Each row is a point on a landscape with many valleys, with its height.
From any point a ball rolls to the lowest of the 2 points nearest to it. It stops when none of these is lower. Distance is the straight distance between rows; heights are no part of it.
<547>: [ 28 -16 -18   7 -19  -1 -24 -19   2  25   3  -3  13  15 -18  -9  11   8
  -9 -32  15  10 -18 -13  12  -7 -28  23 -10  10 -17  10 -16  12 -27  17
 -32  -3  12   9   0  -3 -15   8  -6   2   3  -8  13  -3   0  12  10 -12
  26 -10  -7  -6   0  -6  19  32   2]  height 113
<642>: [  0  -2  -4 -20 -21   8  29  12  18  -4   3  23  11 -15 -14   0 -18 -25
   7   1   3  -8 -20 -12  12 -19  21 -24  20  14  -2  10 -13  20  13  -7
  24  20  -3  -8  27 -11  19   5   8  -9 -13 -11  -7  28  25   7   4   8
 -19  19   1  13 -24  15   7  -1  -2]  height 291
<343>: [  2  26  -9  15 -13  17   4   0  -2  15 -15 -14  17  19  -7  22  10   8
  -9 -25   7  15  20 -16  18 -12   8  -5  -5  -7  16  26  27   6  15  -6
 -13 -17  38   8  -8 -15 -37 -31 -10 -11  36  -1 -10 -25  30  32  24   8
   9  -1 -18 -19  15 -16   7 -18  19]  height 738
<115>: [ 10   5   0 -16   6   2  -1  22   2  13 -14  21  33 -30 -11   0  11   3
   4   9  28  -3   0  -6  13  30   7 -34 -12  10  28  17  13  -7  17   9
  -3  -9   4  13  -7  17 -14  -6  16 -14   7 -21   9  -7   4  19  24   9
 -14  10   3 -19 -12   3  -9 -15 -30]  height 483
<241>: [ -1  16   7  12   5  -4 -12   0   0 -14  -9 -35 -41  39  20   4 -12  -1
  11  20 -30  -9  13   3 -27 -17  -1  13   9 -12 -26  -9  23 -10   5 -11
   6   2  -8 -15  10  -4   5  23 -19  -2  -5  12 -14 -15  -3 -14 -41 -11
  16  -6  12   4  15 -21 -11  -5  34]  height 566
<325>: [  2   3  -5  -4  -4  -3  -5   8  -2  -6   8   3   7 -16   0  19  -4   5
   2   2   6   5  10   6  -7   3   0   4   6   2 -11 -13  13   5   1   0
  -1  -7   3  -1   4  -8   6  -1  -4  -1   3 -12   6  -2  -6  14   6   8
  -4  -2  19   1  -2   3  -3  -5  -8]  height 354
<722>: [ -9   7   8 -33  12  20  21   3   2  -8  12  28  11 -19  22  27   6  10
   1  -7  -3 -18  17  25  14  28  32   8  13  -3   0  13 -13  24   9 -19
  12  -2   7  27  10  -6   7 -25  -5 -10  12 -16  19   6  29  15  11  24
  -8  -5  -9  -3  -3   7   4 -40   7]  height 595
<580>: [  4  21 -10  -5   0  14   6  -2   6  15  -6   1  25  17 -12  38  -1   4
   1 -23   6  -1  28 -10  31  -7  25  -7  -8  -4  -5  20  23   9   6  -7
 -13 -22  40  12   3 -28 -17 -26 -12 -21  27 -15   2 -22  29  31  34   6
   3  -3 -14 -14   2 -10  12 -12   7]  height 718
<391>: [ -5  14  15   4  27 -17  -5  -3  -6 -14 -17 -26 -32   9  15  -2  -8   0
   6  17 -21 -12  10  13 -23   0   5   4  -2  -9 -11 -17   9  -4   4 -11
   0   5  -8  -6  -6   4   8  14  -6  -2  -8  23  -3  -2  -6 -25 -31  -4
  12  -8   2   2  14 -13  -9   3  18]  height 523
<273>: [ 14 -18  -7  -5 -13  -7 -10 -16  -2   3  12  -2  10  12 -16   0   8   5
 -11 -25   2  -1 -14  -4   9 -13 -17  29   0   7 -21  -3 -28  15 -23   7
 -25  -2   5   8  -1  -9  -1   2  -7   1  -4   9   5  15  -1   3   8 -15
  14 -13  -5   1 -10   4  16  26   1]  height 245
<292>: [ -9   3  12 -21  44  -5  16 -16  -5 -12  -1  10 -19 -25  10   1  -4  -2
  -8  14 -12 -16   2  34   0  14  36   2   5  -1 -16 -27 -16   1  -9 -19
  24   9 -11  16 -11  -8  33 -11  14 -10  -5  14  24  23   6  -8 -10  10
 -16 -22   1  11  -8   7   0  -5  -4]  height 521
<720>: [ 21 -13  -3  -5 -10 -12 -19  -7  -1  23  10  10  23  -5 -13 -19   5   6
  -2  -6  18   1 -17   0   1  35 -30   5 -22  10  25  19 -19   9 -18  20
 -20  10  -1   4  -8  25 -13  11   6  10 -13  -6  12 -11 -15  -1  12   7
  13  12   4  -3  -8  -4   2   9 -14]  height 644
<754>: [  9 -22 -10  -8  14  -1  -7 -29   2   5  17  11  -5   8  -4  -5  -3   9
 -12 -14  -9  -1  -1  11  13  -1   2  26  -3   8 -25 -21 -26  -7 -33  -4
 -12  -7   0  13 -11  -5  16  -9   0  -5  -7   4  19  15 -14  -6   5 -14
   4 -12  -4   5  -9  -4  16  26  -4]  height 331
<19>: [  6  -2  -5  -2  46 -11 -17 -10   6   6  -1  11  14 -17  16  -9  21  17
 -11  10  13   5  12  12  -6  39   2   7 -20   1  -2 -17 -13 -21 -14  -7
 -21  -3   9  15 -55  21 -15 -23  14 -12   9  14  40  -1 -27 -13  -2   8
   9 -24 -10  -7   6  -6 -12   3 -23]  height 430
<499>: [ -8  -9 -11  -4  -2  35   9  -5  21  25  15  16   7   6  31  21  10  18
  -1 -17   0  -2  28  -1  23  13  11   9  10 -15  23  25  13  -4  18   4
  -4 -14  -5  -5   9  -5 -13 -20 -26  19  22 -22  -9 -33   8   8   9  21
  22  39  -1  -5   9 -13  -5 -35  15]  height 610
<676>: [  8  -8   3  14 -30   2 -13   1  -1  29   3  13  16  -1 -17  -9  -2  -1
  -4 -13  22  12 -11  -4  -2  21 -24  -4  -5  20  25  21  10   8  -4  29
 -15   4   1  -6   9   8 -10  14  10  11   3 -24   1  -7  -4  15  18   5
  -4  22   9  -4   2   3  -2   2  -3]  height 605
<224>: [-30   1  20  18  10 -20  11  16   3 -17 -19 -17 -23  -8  -6 -33   0 -24
   8  19  -8   0  -4  -3   0 -18  -5 -21  -4  -8  13  -8   1 -23  22  -8
  15   2 -17 -14  -3   8  12  11  14   4  -9  26 -22  12  -4 -36 -14 -12
  -8   9 -17   2   8   8  -3   7   3]  height 534
<869>: [ -3  16   4 -27  -1  12  29  11  10 -12  -1  12  18 -10   5  25  -7  -9
  16  -5  -3 -16   9   1  26  10  37 -19  11  -3   3  25  -2  26  27 -17
  21   5  11  11  16 -15   7 -21   4 -21   5 -15   0   9  42   8  12  17
 -13   2  -7   0 -12   4   8 -30  11]  height 635
<173>: [ 11  12   1  12  15 -14 -28  -7 -15   5 -13 -20 -23   9  -2  -4   0   3
   1  -1  -2   4  -1  -4 -15  -5  -5   7   2  10 -23 -17  23 -29 -11   2
  -7  -8  -2  -9  -7 -14   5  18   4  -6  -6   8   4 -10 -12  -5 -12 -15
   7 -18   5 -12  16 -18   6  14   6]  height 441
<319>: [-14   0  11  15  19 -19  -4  11 -10 -12 -23 -25  -3 -21  -3 -23  21   3
  -3  14  11  12  -3 -13  -3  11 -15  -6 -18  -2  14 -16   5 -21  12   4
 -15 -12   5   4 -34  18 -18  -9  12  -6  12  19  -5  -2  -4 -21 -13  -5
   0 -22  -4 -13   4  -6 -19  13 -15]  height 535
<414>: [ -3 -16  11   2 -15  -1   4 -10  -6   5   9  14 -15  -6 -11 -18 -12  -6
  -2   9   4  -1 -13  11  -7   3  -8  -3   4   7  21   0 -13  -6 -13   6
  17  16 -25 -10  22  11  17  21  10  22 -19  -6  -5   2 -11  -4   1  -1
 -11  23   5  14  -3   6   6   0  -3]  height 251
<254>: [  3   2 -11   6 -12  17  -3   1  10  30  -9  11   7  23 -13   1 -10  -5
  12 -23   6  -2   7 -16  20  -4   9 -18  -6   4   9  21  26  -2   3  10
  -6 -12   9  -2  14  -3  -5   4  -7   2   3 -23  -1  -9   8   4  17  -3
   2  32  -9 -15  12 -14  10   2  13]  height 400
<692>: [ -5 -14  10 -18  13   7  20  -4   7  -9  11  16 -19  -8  14 -16  -1   0
  13  19 -15 -24  -6   9   6   5   8  -8 -12 -16  12  -1 -30  20  -7 -10
  16  12 -20   8   5  19  18   1  -8  14 -18   5   4  16  -5 -27 -18   4
  -2  10 -11  16 -16   8   2  -9   2]  height 438
<878>: [  0  10   7  15 -27 -18   5  23 -33  -2 -34 -15   6  -9 -18 -18   6 -27
  -9 -11  10  13 -24 -16 -30 -11 -20 -15  16  17  26  19   9   6  17  22
   4  25   7 -25   0 -10 -12  20  26  -6   7  19 -24  -3  24  17   8  -3
 -21 -11 -13 -11  11  12  -1  16 -11]  height 240
<306>: [-19 -22   0  15 -10  17  11 -17  11  -5  14  -1 -36  21   9 -17  -5   7
  10   7 -15   5   4  -9   3 -26  -8   4  -5 -10   2 -10  -9 -15 -14 -10
   7   1 -17   0  12  14   4  13 -23  21 -11  -5 -14   2 -18 -20 -20 -15
   7  23 -12  17   5  -6   1  -1  17]  height 422
<528>: [-20  -5  -3  23  -6   1   8  17  25 -18  14 -16   1   6   8  -3   8  -4
  13  23  -1   7  10 -30  18 -22 -11  -9 -14 -19  -5 -13 -11   1  14  -9
  -6 -25   2  -8 -15  14  -6 -27 -12  -4   1   2 -20  13 -19 -36 -11 -19
   1   0   7   8 -13   4 -18   5  -1]  height 241
<523>: [  8  -2   1  -6 -22 -10  -2   2 -10  -5   2 -12  12   8 -13  13   6  -2
  -6 -21   1  -4 -19  -5  -5 -18 -19  21   8   8 -14   3 -23  32 -10  10
 -13   6  11   1  10 -16  -3   8  -6   0  -5  18  -6  15  12  11   9  -9
   2 -15  -1   0 -11  15  10  21  -2]  height 337
<210>: [ 10   0  -5 -21  28  13   3 -27  -5  -2  15  16 -11   3  26  29  -3  14
  -5  -2 -22 -17  13  26  -3   8  30  28   0  -6 -27 -18   3  15 -27 -15
   6   8   1  21   4 -15  13   4 -16  -1   2 -12  28  -3   5   9  -7  17
   3 -15   6  12  -2  -9   3 -15   8]  height 529
<451>: [ -7  14  -9  36 -32  -4   3  16 -14   0 -19 -22   8  28  -7  -8  -1 -18
   8  -7  -5  13  -7 -28 -22 -26 -21 -13   0  -2  16  26  17  10   9  17
  -2  14  14 -22   6   3 -20  16  -2   0   0  12 -32  -8  14  -6  -5 -11
  -5  -1  -3 -11  13   2   0  13  14]  height 669
<540>: [ 27 -10  -9  -6  -7  14 -22 -20  -2  13  19  12 -21  30   3   2 -14   9
   1   1 -14  -6  -6   4  -2 -17   4  14   1   2 -33  -9  11 -16 -25   1
   7   1 -13  -3  25 -12  20  27 -19  18 -17 -22   0  -8 -19  14  -9  -6
   7   8  17   6   1  -7  11   5   4]  height 396
<753>: [ -4  -6   4 -10 -16  -3   5  19   0 -19  14   1  11 -23   8  11  -2   1
   3  16   7   3   1  10 -10  10 -11   1   8  -6  10  -5  -9  18  17   4
   7   1  -5   1   8   6   7  -7  -2   7   0  -7  -4   7  -5  10   5  13
  -8  -3  21   7 -14  17 -17 -10 -15]  height 423
<438>: [  4  -5 -21  11 -12  23  -3   0  25  25  14  10  16  21  17  19   2  12
   6 -11   7   3  22 -16  25   2   0   0  -4 -15  11  21  28  -9  15  12
  -6 -20   2 -11   4  -5 -15 -11 -28  22  14 -29 -12 -31  -2   5  12  11
  19  35  13  -6   8 -14  -2 -22   9]  height 558
<83>: [ 20 -21 -11 -17   1   6 -12 -17  19  10  33  23  17  -2  15   4   6  26
  -7   1   0  -3   8  17   2  28 -15  28 -13  -7   1   7 -36  20 -27  -2
 -16   3   3  17 -14  25  -9 -18 -11  14  -6 -13  21   0 -25   3   2  15
  24   6   3  11 -12   2   0  -7  -6]  height 603
<84>: [ -6  -2   9  -8  45   4   7 -23   2  -7  10  13  -5 -13  21   7   2  16
 -16  10  -8  -6  19  38  -3  29  17  23   4   1 -11 -28 -19  -3 -20 -17
   3   0  -3  16 -25  11   7 -26  10  -6   7  14  33  14 -16  -5  -5  12
  -5 -16  -2  12   1   5  -8  -6  -7]  height 550
<38>: [ -6   6   3  19  -9   1   0   3  -5  16 -21   0  -1   8 -16 -24  -3  -5
  10 -18   8   3  -7 -13   3  -3  -6 -21  -9   8  22  18  16  -9   1   5
  -5   2   4  -3   5  10  -9  11   6   1  -5  -2  -7  -1   6 -10   8 -11
  -5  20 -19 -15  12  -9   8  10  15]  height 494
<296>: [ -3   2  15  -6  52 -24  -1 -13 -17  -2 -12  -3  -2 -29  -4 -21   9  -6
 -23  22  11   0  -5  36  -4  27  10   7   0  -1  14 -23 -10 -30  -3   2
  10  -7 -20   8 -34   8  12 -17  36   4   0  28  20   0 -20  -8   4   1
  -9 -18   3   4  -1   8  -6   6 -33]  height 315
<870>: [-14   3  -5  -7   3  20   6   2  16   8  10   6  11  -3  31  17  18  23
  -5 -20   4   6  33   9   8  20  10  13   8 -16  27  24   3  -2  21  -6
  -8 -15   8   5  -2   6 -25 -35 -20  10  27  -7  -1 -27  10   7   1  22
  26  21 -11  -9  19  -9  -7 -41  25]  height 653
<812>: [  8   3   8  -2 -28  -3  -1  23 -15   8 -22   4  30 -21 -20  -5  12   2
 -11 -11  24  11 -19 -10  -8  22 -20 -14  -5  22  28  23   1  15  11  22
 -15   6  15   8  -2  11 -28   6  20 -11  16  -4  -4  -4  13  33  18  -1
 -18 -12   0 -23  -8  12  -4   2 -24]  height 321
<269>: [ -7   3   9  17 -20 -12  -4  20 -26  -6 -19 -15  11 -18 -17 -15   9  -7
  -5  -9  16  23 -15 -12 -18   4 -26  -9   5  12  25   4   9  -1  15  16
  -6   1   7  -8  -3   3 -18   4  20  -4  14   6 -10  -3  13  13  11  -1
 -11 -14  -2 -12   4   5  -6   9 -12]  height 143
<844>: [-20  -2  13  19  11 -12  -7   3   2   1  -8  -3 -25  -8  -7 -41   0 -16
   6   8   4   5  -3  -3   7  -8  -4 -18 -10   1   9 -19   5 -48   9 -10
  14 -12 -17  -6  -6   5  17  10  14  10 -15   9  -8  11 -18 -35  -5 -22
 -15   7 -10   1  10  -5   6  11  -1]  height 577
<458>: [-12   9  10   1 -11 -18  23  20  -3  -8 -26  -6   0  -4 -16 -19 -11 -30
   7   1  -4  -2 -19  -9 -15 -21  -2 -29  12   3  13  21  -2   9  20  -1
  17  30  -7 -20  12  -7   5  18  19  -4 -15  26 -21  14  21 -12  -8  -1
 -12  10 -16  -1   0  17   7   8   4]  height 522
<346>: [ -5 -10   8   5 -15  -2  -5   1  -5  13   4  15  17 -20 -23 -17   3  -3
  -9  -9  28  16 -17   6   8  23 -19  -6   1  20  30   4  -5 -10  -2  11
  -5  -7 -10   3   3  14  -1  -2  26   3   6 -14   8   9  -3  10  26  -6
 -10  14   2  -5  -6   7   4   6 -15]  height 565
<448>: [  4  10   4   6   7  -9 -16 -18 -17   1  -6 -30 -21  21  -1  10   3   6
  -6  -9 -12   0  -3   6 -14 -16  -8  26   5   5 -24 -12   6   6 -18  -1
 -16  -3   0  -3  -4 -18  -2   8  -4  -8   1  23   4   0  -1   3  -8 -10
  18 -20  -1  -3  13  -9   2  15  18]  height 457
<141>: [  9  22  10   3   7 -24 -14  18 -21 -12 -22 -28 -23  -2 -10  -6 -11 -18
   0   9  -5   1  -9  -9 -30 -19   2 -12  15   7 -18 -17  16 -27  15   1
  10   7  -6 -22  -2 -22   9  31  16  -1 -10  20 -15  -9   0  -2 -19 -10
  -5 -19  13 -14  11  -7   1  16  -3]  height 517
<146>: [-16  -2  10 -23   7   4  27   6   1 -23  10   4  -5 -34   4   8  -3   0
  -4  16  -3  -6   0  23   3   8  14  -2  13   0  -3 -15 -21  14  16 -16
  21   4  -9  12  -3  -1  19 -18  11  -7   4   4   5  26  10   5  -2  11
 -16 -13   2  13 -14  18  -5 -14 -11]  height 482
<410>: [ 15   2  -2 -16   7   6  -9 -18  -3  -7  19  10 -30   2   3   8 -18  -1
  -8   9 -22  -3 -11   7  -6 -20  24  14  12   7 -43 -33  -4 -17 -22  -6
  19   6 -13  -1  15 -23  35  16  -4   5 -16  -9   7   5 -10  12 -21  -5
  -8 -13  24  17 -13  -4  13   2  -2]  height 458
<705>: [  6 -15  -2  -4 -19  -2 -12   2  11   7  19   6  16  -5   0  -5   6  14
   2  -1  15   4  -3   4   0  26 -27  13 -14  -2  19  16 -26  16  -8  10
 -19   2   1   9  -6  24 -13  -9  -8  13  -5  -7   5  -2 -15  -2   3   7
  15   9   6   4 -12   3  -6  -4  -6]  height 629
<405>: [ 19  -2  -9 -20  19  20  -2 -26  -5  -7  22  17 -25  12  25  20 -10  10
  -3  11 -32 -10  -3  11  -7  -6  30  28   4  -3 -44 -33   0  -1 -33 -12
  14   9  -7  12   7 -20  26  12 -14   0  -8 -21  18  -2  -8  12 -25   5
  -4 -18  21  23 -17 -10   1 -11  -1]  height 495
<516>: [ -2  -4  10  -8   6  -6   4 -14  -8   8   3  15  -6 -30 -13 -14 -15 -10
 -10   8  11   0  -8  27  -5  14   7  -9  14  12  23  -8  -6 -14  -6   1
  24   7 -26  -1  12   7  22   6  30  12 -14  -2   5   6  -9   6  11   8
 -18  14  13   8   0   9   7  -3 -15]  height 156
<473>: [  2   0  -6  -9  -3  19   8  -6   8  10   4  15 -12   9   6  11 -11  -1
  14  -8  -9 -13  10   4  13  -6  26  -8   4  -5  -1   6  19   3   2  -4
  13   0  -6   1  26 -11  14   9 -15   7  -2 -23  -1  -6   9   0   9   9
  -4  28   0   2   5 -11   9 -14  18]  height 264
<257>: [ -4  -3   0  -5   2  10  -2  10   6  15   5  28  22 -25 -13  -7   3   1
   6  -2  29   9   0   2  19  24  -1 -26  -5  15  28   6   4 -12  10   7
   1 -23  -7  10  -3  17   1 -12  16  -8   8 -26  11   6  -5   9  26   0
 -12  20   1  -9  -7  -1  -2  -8 -18]  height 526
<597>: [-14  18  -4   5  -6  10   6   2   9  -4  -2 -18  10   8  15  28  11  19
  -9 -19   4  15  30   0   8  -1   4  12   7 -12  11  15  11   5  18 -13
 -16 -22  27  14 -10  -2 -32 -40 -18  -8  35   0  -3 -16  17  21   9   9
  19   1 -11 -12  16  -9  -4 -28  25]  height 696
<486>: [-17   5  12   3   7 -10  17  14   1 -11 -17   0  -3 -11 -14 -17  -6 -16
  15   4   4  -4  -5  -4   5  -9   4 -30  -2  -4  19  12   5  -4  19  -9
  12   5  -8  -5   6   6   7  -2  13  -4  -9  12 -12  11   9 -18   2  -6
 -11  14 -19  -4   1   8   6   0   7]  height 562
<663>: [ 26  16 -16   9  11  -4 -38  -1 -13  15 -11 -14  -5  13   5   2   0  17
   6   2  -2   3  12   1 -21  10  -7   4 -10   3 -21  -5  35 -17 -10   5
 -10  -5   5  -8  -5  -4 -16  21 -12  -2   4 -10  12 -31 -14   3 -11   4
  20 -13   9 -17  24 -22  -5   0   5]  height 359
<260>: [ -4 -15   6 -24 -10  13  32  -1  10 -14  11  20  -7  -7   0  -6  -7 -10
  11   3 -14 -22 -21  -7  14 -15  14  -9   1  -2   2   0 -32  27  -4  -9
  24  21 -11   5  22   3  20   1  -5   6 -17  -5  -5  26  17 -12 -13   0
 -13  10 -12  19 -27  15   6  -3   2]  height 385
<641>: [-12   4  -3   6 -37  -3  24  20   4 -26  -2 -14  16  20  -8  10  -3 -22
   5   0 -16   3 -18 -22 -11 -37 -10  -8  15  -7  -2  24 -15  37  18   3
  15  23  11 -19  18 -12  -4   6  -4 -10 -11  22 -31  18  24  -5  -7  -3
 -10   1  -3  19  -8  28   1   8   6]  height 524
<600>: [  2  21   3   2 -16 -10  13  23 -20  -7 -28 -14   2  -6 -18   1 -12 -25
   4  -5   2   4  -9  -9 -26 -16   6 -23  20  10   7  19  13  21  22   5
  13  28  10 -22   9 -22  -1  15  18 -15  -4  18 -18   1  26  18   7   8
 -14  -5  -9  -6   8   9   5   7   0]  height 424
<425>: [  1   5  -4   5  28 -13 -15   3  -1   0 -16 -13   7 -18  12  -3  22  21
  -7   6   8   9  12  -9  -7  21  -6   2 -25  -1  -1 -14   6 -15  -4   1
 -25  -8  16  10 -47  20 -28 -17   1 -15  12  10  20  -8 -14 -10 -13   1
  12 -26  -5 -14   9 -13 -20   6  -9]  height 480
<621>: [ -8  -2  18  -9  25 -13  13  -4   0 -15  -9 -11 -26  -6  12 -11  -5  -3
   6  19 -21 -22  -2  19  -8   5   6   0  -9 -15   2  -6 -13   8  -1  -7
  13  15 -18   1  -2  13  15  11  -2  10 -16  25  -1  12  -5 -30 -30   4
   3  -4  -6   7  -4   4  -1  -3   9]  height 479
<527>: [ -9  -3   2  -6 -32  -9  19  21  -1 -18  -4  -3  18   5 -20   4   2 -17
  -6 -12  -1  -3 -28 -16  -7 -24 -13   2  19  12  -5  15 -28  31  11   7
   8  18   4 -12  11 -17   1   6   5  -7  -6  23 -18  28  24   5   6  -7
 -15  -4  -8   8 -14  33   5  12  -2]  height 444
<285>: [ -1   8  10  -4  57 -19  -7  -2 -10  -3 -22  -1  10 -29  13  -6  16   4
 -15  29  13  -8   4  32 -19  37  10  -2 -14  -5   9 -23   3 -20   4  -3
  -3  -2  -6  13 -42  15  -3 -12  22 -13   8  27  27  -9 -21  -2  -4  13
  -4 -27  -2  -4   5   2 -23  -5 -32]  height 372
<36>: [ 10  10 -14   5   6  -1 -26  -7  -2   5   9 -12  -1   6   9  22   0  17
  -3   1  -3  11  16   9 -11  -1   0  19   1  -5 -31 -19  31 -13  -9   0
 -19 -16   4   3  -7 -15  -2  -2 -13 -10  15 -14  16 -15 -18  17   0   3
  12 -15  21  -6  11 -10  -5  -3  -4]  height 252
<876>: [-16 -13  14  16   7 -20  -4   6 -12  -3 -10 -11  -3 -19 -15 -38  14 -17
  -6   6  19  16 -23  -8   3   6 -22  -8 -11   3  23 -12  -7 -30  10  11
   0  -9 -17  -5 -16   9  -3   4  25  13  -1  12  -5   4  -6 -24   2 -14
 -11 -11  -5  -2  -2   1  -2  16 -18]  height 587
<406>: [-19  -1  -6  27 -23  10  10  26  18 -26  20 -10  -1   9  16   3  -3 -11
  18  31  -3  11  16 -25  11 -28  -4 -18  -2 -22   8  -5   5  -2  25  -8
  11 -12  -3 -20   9  12  -1 -15 -19   6  -2 -14 -29  -4 -12 -24  -8  -8
  -8  13  17  16 -10   1 -19 -12  -1]  height 367
<137>: [ -1  -1   9  -7  33 -10  -1 -20 -16   3  -2  11 -14 -27 -11 -14 -11   3
 -17   0   4   2   0  34   1  15  10   2  10  10   9 -16  -4 -26 -15  -5
  17  -2 -18   6  -6   6  21  -6  27   7  -7   8  16   6 -11  -4  12   0
 -10  -2   5   3  10   3  13   6 -13]  height 239
<768>: [-16  -2   5  17  -1 -21   2  24  10 -22  -1 -28  10   4  -2  -4  14 -16
   9  17  -7   1 -12 -38   7 -17 -19  -7 -11 -15  -9 -14 -10   0  18   8
 -10 -13   5 -13 -18   4  -7  -6  -1  -5  -6  22 -22  15  -8 -32 -15 -19
   1 -16  10   1 -10   7 -21  25 -10]  height 365
<368>: [  0  23   1 -19  -4  13  11  15   4   4  -8  10  30   4  -3  34  -4   0
   6 -16   8 -12  22  -7  26  14  28 -13   5   3   6  33  13  21  22  -4
  -2 -10  33   9   6 -15 -13 -25  -2 -19  15 -13  -3 -13  36  27  29  12
  -7   2 -12 -12  -2  -4  10 -28   5]  height 680
<424>: [-13   8  -8  25 -34  -5  10  17   1 -16  -4 -18  12  32  -3   0  -5 -24
   8   1 -17   6 -16 -32 -16 -44 -18  -9   7  -9  -5  19  -2  15  10   9
   8  14   7 -30  16  -7  -5  21  -6   0 -11  22 -36   7  12 -15  -9 -17
  -9   2   2   8   1  16  -1  15  11]  height 598
<18>: [  1 -11  -5  -6 -26  22  19  -5  15   5  10  19   3  14  -7   8 -12  -4
   8 -11   0  -9  -6 -10  18 -19  11 -10  10   5   1  12   2  19   1   1
  10   3  -3   0  31  -5   9   6 -15   6  -4 -26 -10  10  13  10   9   2
  -9  28   0  11 -13   3   6  -7  12]  height 122
<397>: [ -3   2 -16  19 -22  15   5  20  12  -9  14  -4  16  10  13  22  -5  -4
  13  16   3   8  20 -23  13 -11  -1 -12   2 -17   7   5  23   2  22   2
   0 -18   4 -18  10   1  -8 -15 -20  12   6 -25 -22 -17  -4  -6   8   2
  -1  20  24   5  -1  -9 -13 -20   1]  height 468
<192>: [-18   8  11  13   5 -24   8  29   2 -28 -19 -32  -2  -6  -7 -10   6 -26
   7  27  -5   0  -7 -26  -4 -18  -6 -23  -2 -13  -2 -12   3  -8  29   2
   7  -2   2 -17 -17  -2  -2   5  13  -7  -5  32 -23   8   2 -27 -19 -10
  -6 -15   1   0  -1  10 -17  22 -14]  height 456
<287>: [ 11  31   0  17  -4 -11 -24  20 -17 -10 -19 -39 -25  26   4   1 -16  -7
  10  17 -20  -2   8  -6 -36 -17  -4  -7  12  -6 -23  -6  37 -17  14   3
   9   6   0 -26  12 -12   0  34  -6  -3  -2  13 -19 -25  -1   4 -29 -12
   6 -12  23 -14  20 -18 -13   5  16]  height 585
<746>: [ 11 -14 -13 -11  28   6  -8 -30  18   4  26  20   3   1  28  11   6  28
 -16   3 -10  -1  22  27  -5  27   6  35  -3  -7 -15 -10 -29   7 -34 -15
 -16   6   5  19 -28  20  -8 -24  -3   4   5   1  36   0 -26   1  -6  18
  20  -9  -5  10   3  -1  -4  -7   2]  height 578
<208>: [  2  -6  -8  -1   8   3 -10 -30  -1   5   7 -16 -25  29   3   8  -1  12
  -3 -11 -15   3   0  -1   4 -27   3  30  -1   0 -35 -13   0  -5 -29 -12
 -17  -6   1  12  -3 -22  10   4 -16 -11   2   9  12   6  -7   5  -5 -12
  17 -13  -7   4   1 -11   8  18  18]  height 402
<248>: [ 33 -19 -23  -1  -5   2 -34 -17   7  33  13  15  14  13 -11 -11   2  12
  -1 -21   8   3  -4  -4  12  10 -16  15 -17   5 -19   3  -6  -5 -30  11
 -24  -2  10   6  -6   7  -5   8  -7   1  -5 -21  23 -11 -17   9   9  -5
  31   1  -2  -5   2 -13  17  29  -3]  height 243
<97>: [ 27 -21 -19   0 -10  11 -25 -24   6  27  22  20  -1  20  -8   0  -8  13
  -5 -14   3   2  -5   8  10   1  -9  17  -4   6 -21  -3   3  -7 -29  13
  -9  -7  -6   1  14  -4   6  15 -15  11  -9 -30  13  -8 -21  16   9  -3
  17  12  11   3   2  -4  11  12  -5]  height 327
<348>: [  4  -2   2 -24  20  17   5 -13   2   2  20  28   9 -14  28  27   3  21
  -4  -6  -5 -15  17  36  -1  27  20  18   4  -5  -4  -2  -9  18 -13  -8
   4   4   1  21   4   5   2 -13  -7   5  11 -13  23  -2   5  10   7  30
   2  -4  -2   3   3   3   0 -29   0]  height 564
<741>: [ 12  11   2 -15  -6  -2  -3  13 -11   8 -20  11  28 -23 -24  11   5   6
  -9 -17  21   1  -1  -3   6  16   3 -17  -1  20   6  10   7  10   2  10
 -12  -2  19  13   1  -1 -18   1  14 -20  15  -9   8  -1  16  32  29  -1
 -14  -9  -7 -20  -2   8   7   3 -21]  height 408
<568>: [ -4 -18   1  16 -27   7  -8 -19   2  10   9   5 -26  26  -4 -27  -9  -3
   4  -5  -4   2 -13  -1  -1 -20 -16   1   0   4  -2  -2  -1 -22 -17   1
   6   3 -17 -12  22   4   9  28  -8  21 -20  -7 -10   0 -15 -11  -7 -22
  -2  20  -7   8   8  -3  10  11  15]  height 355
<211>: [ -5 -21  -6   1  -1  17  12 -21   7 -12  14  -2 -32  23  12   2  -2  10
   2   7 -17  -5   2  -8   2 -23   6  18  -3 -11 -23 -18  -7  -1 -20 -12
   1  -2  -9   8   6   1  11   4 -27   6  -7  -4  -7  11 -11  -9 -21 -11
   7   4  -7  19  -7  -7  -2  -2  14]  height 461

For each start below, name the point where the ball stops.
<720> -> <269>
<486> -> <269>
<705> -> <36>
<319> -> <516>
<368> -> <547>
<424> -> <547>
<405> -> <547>
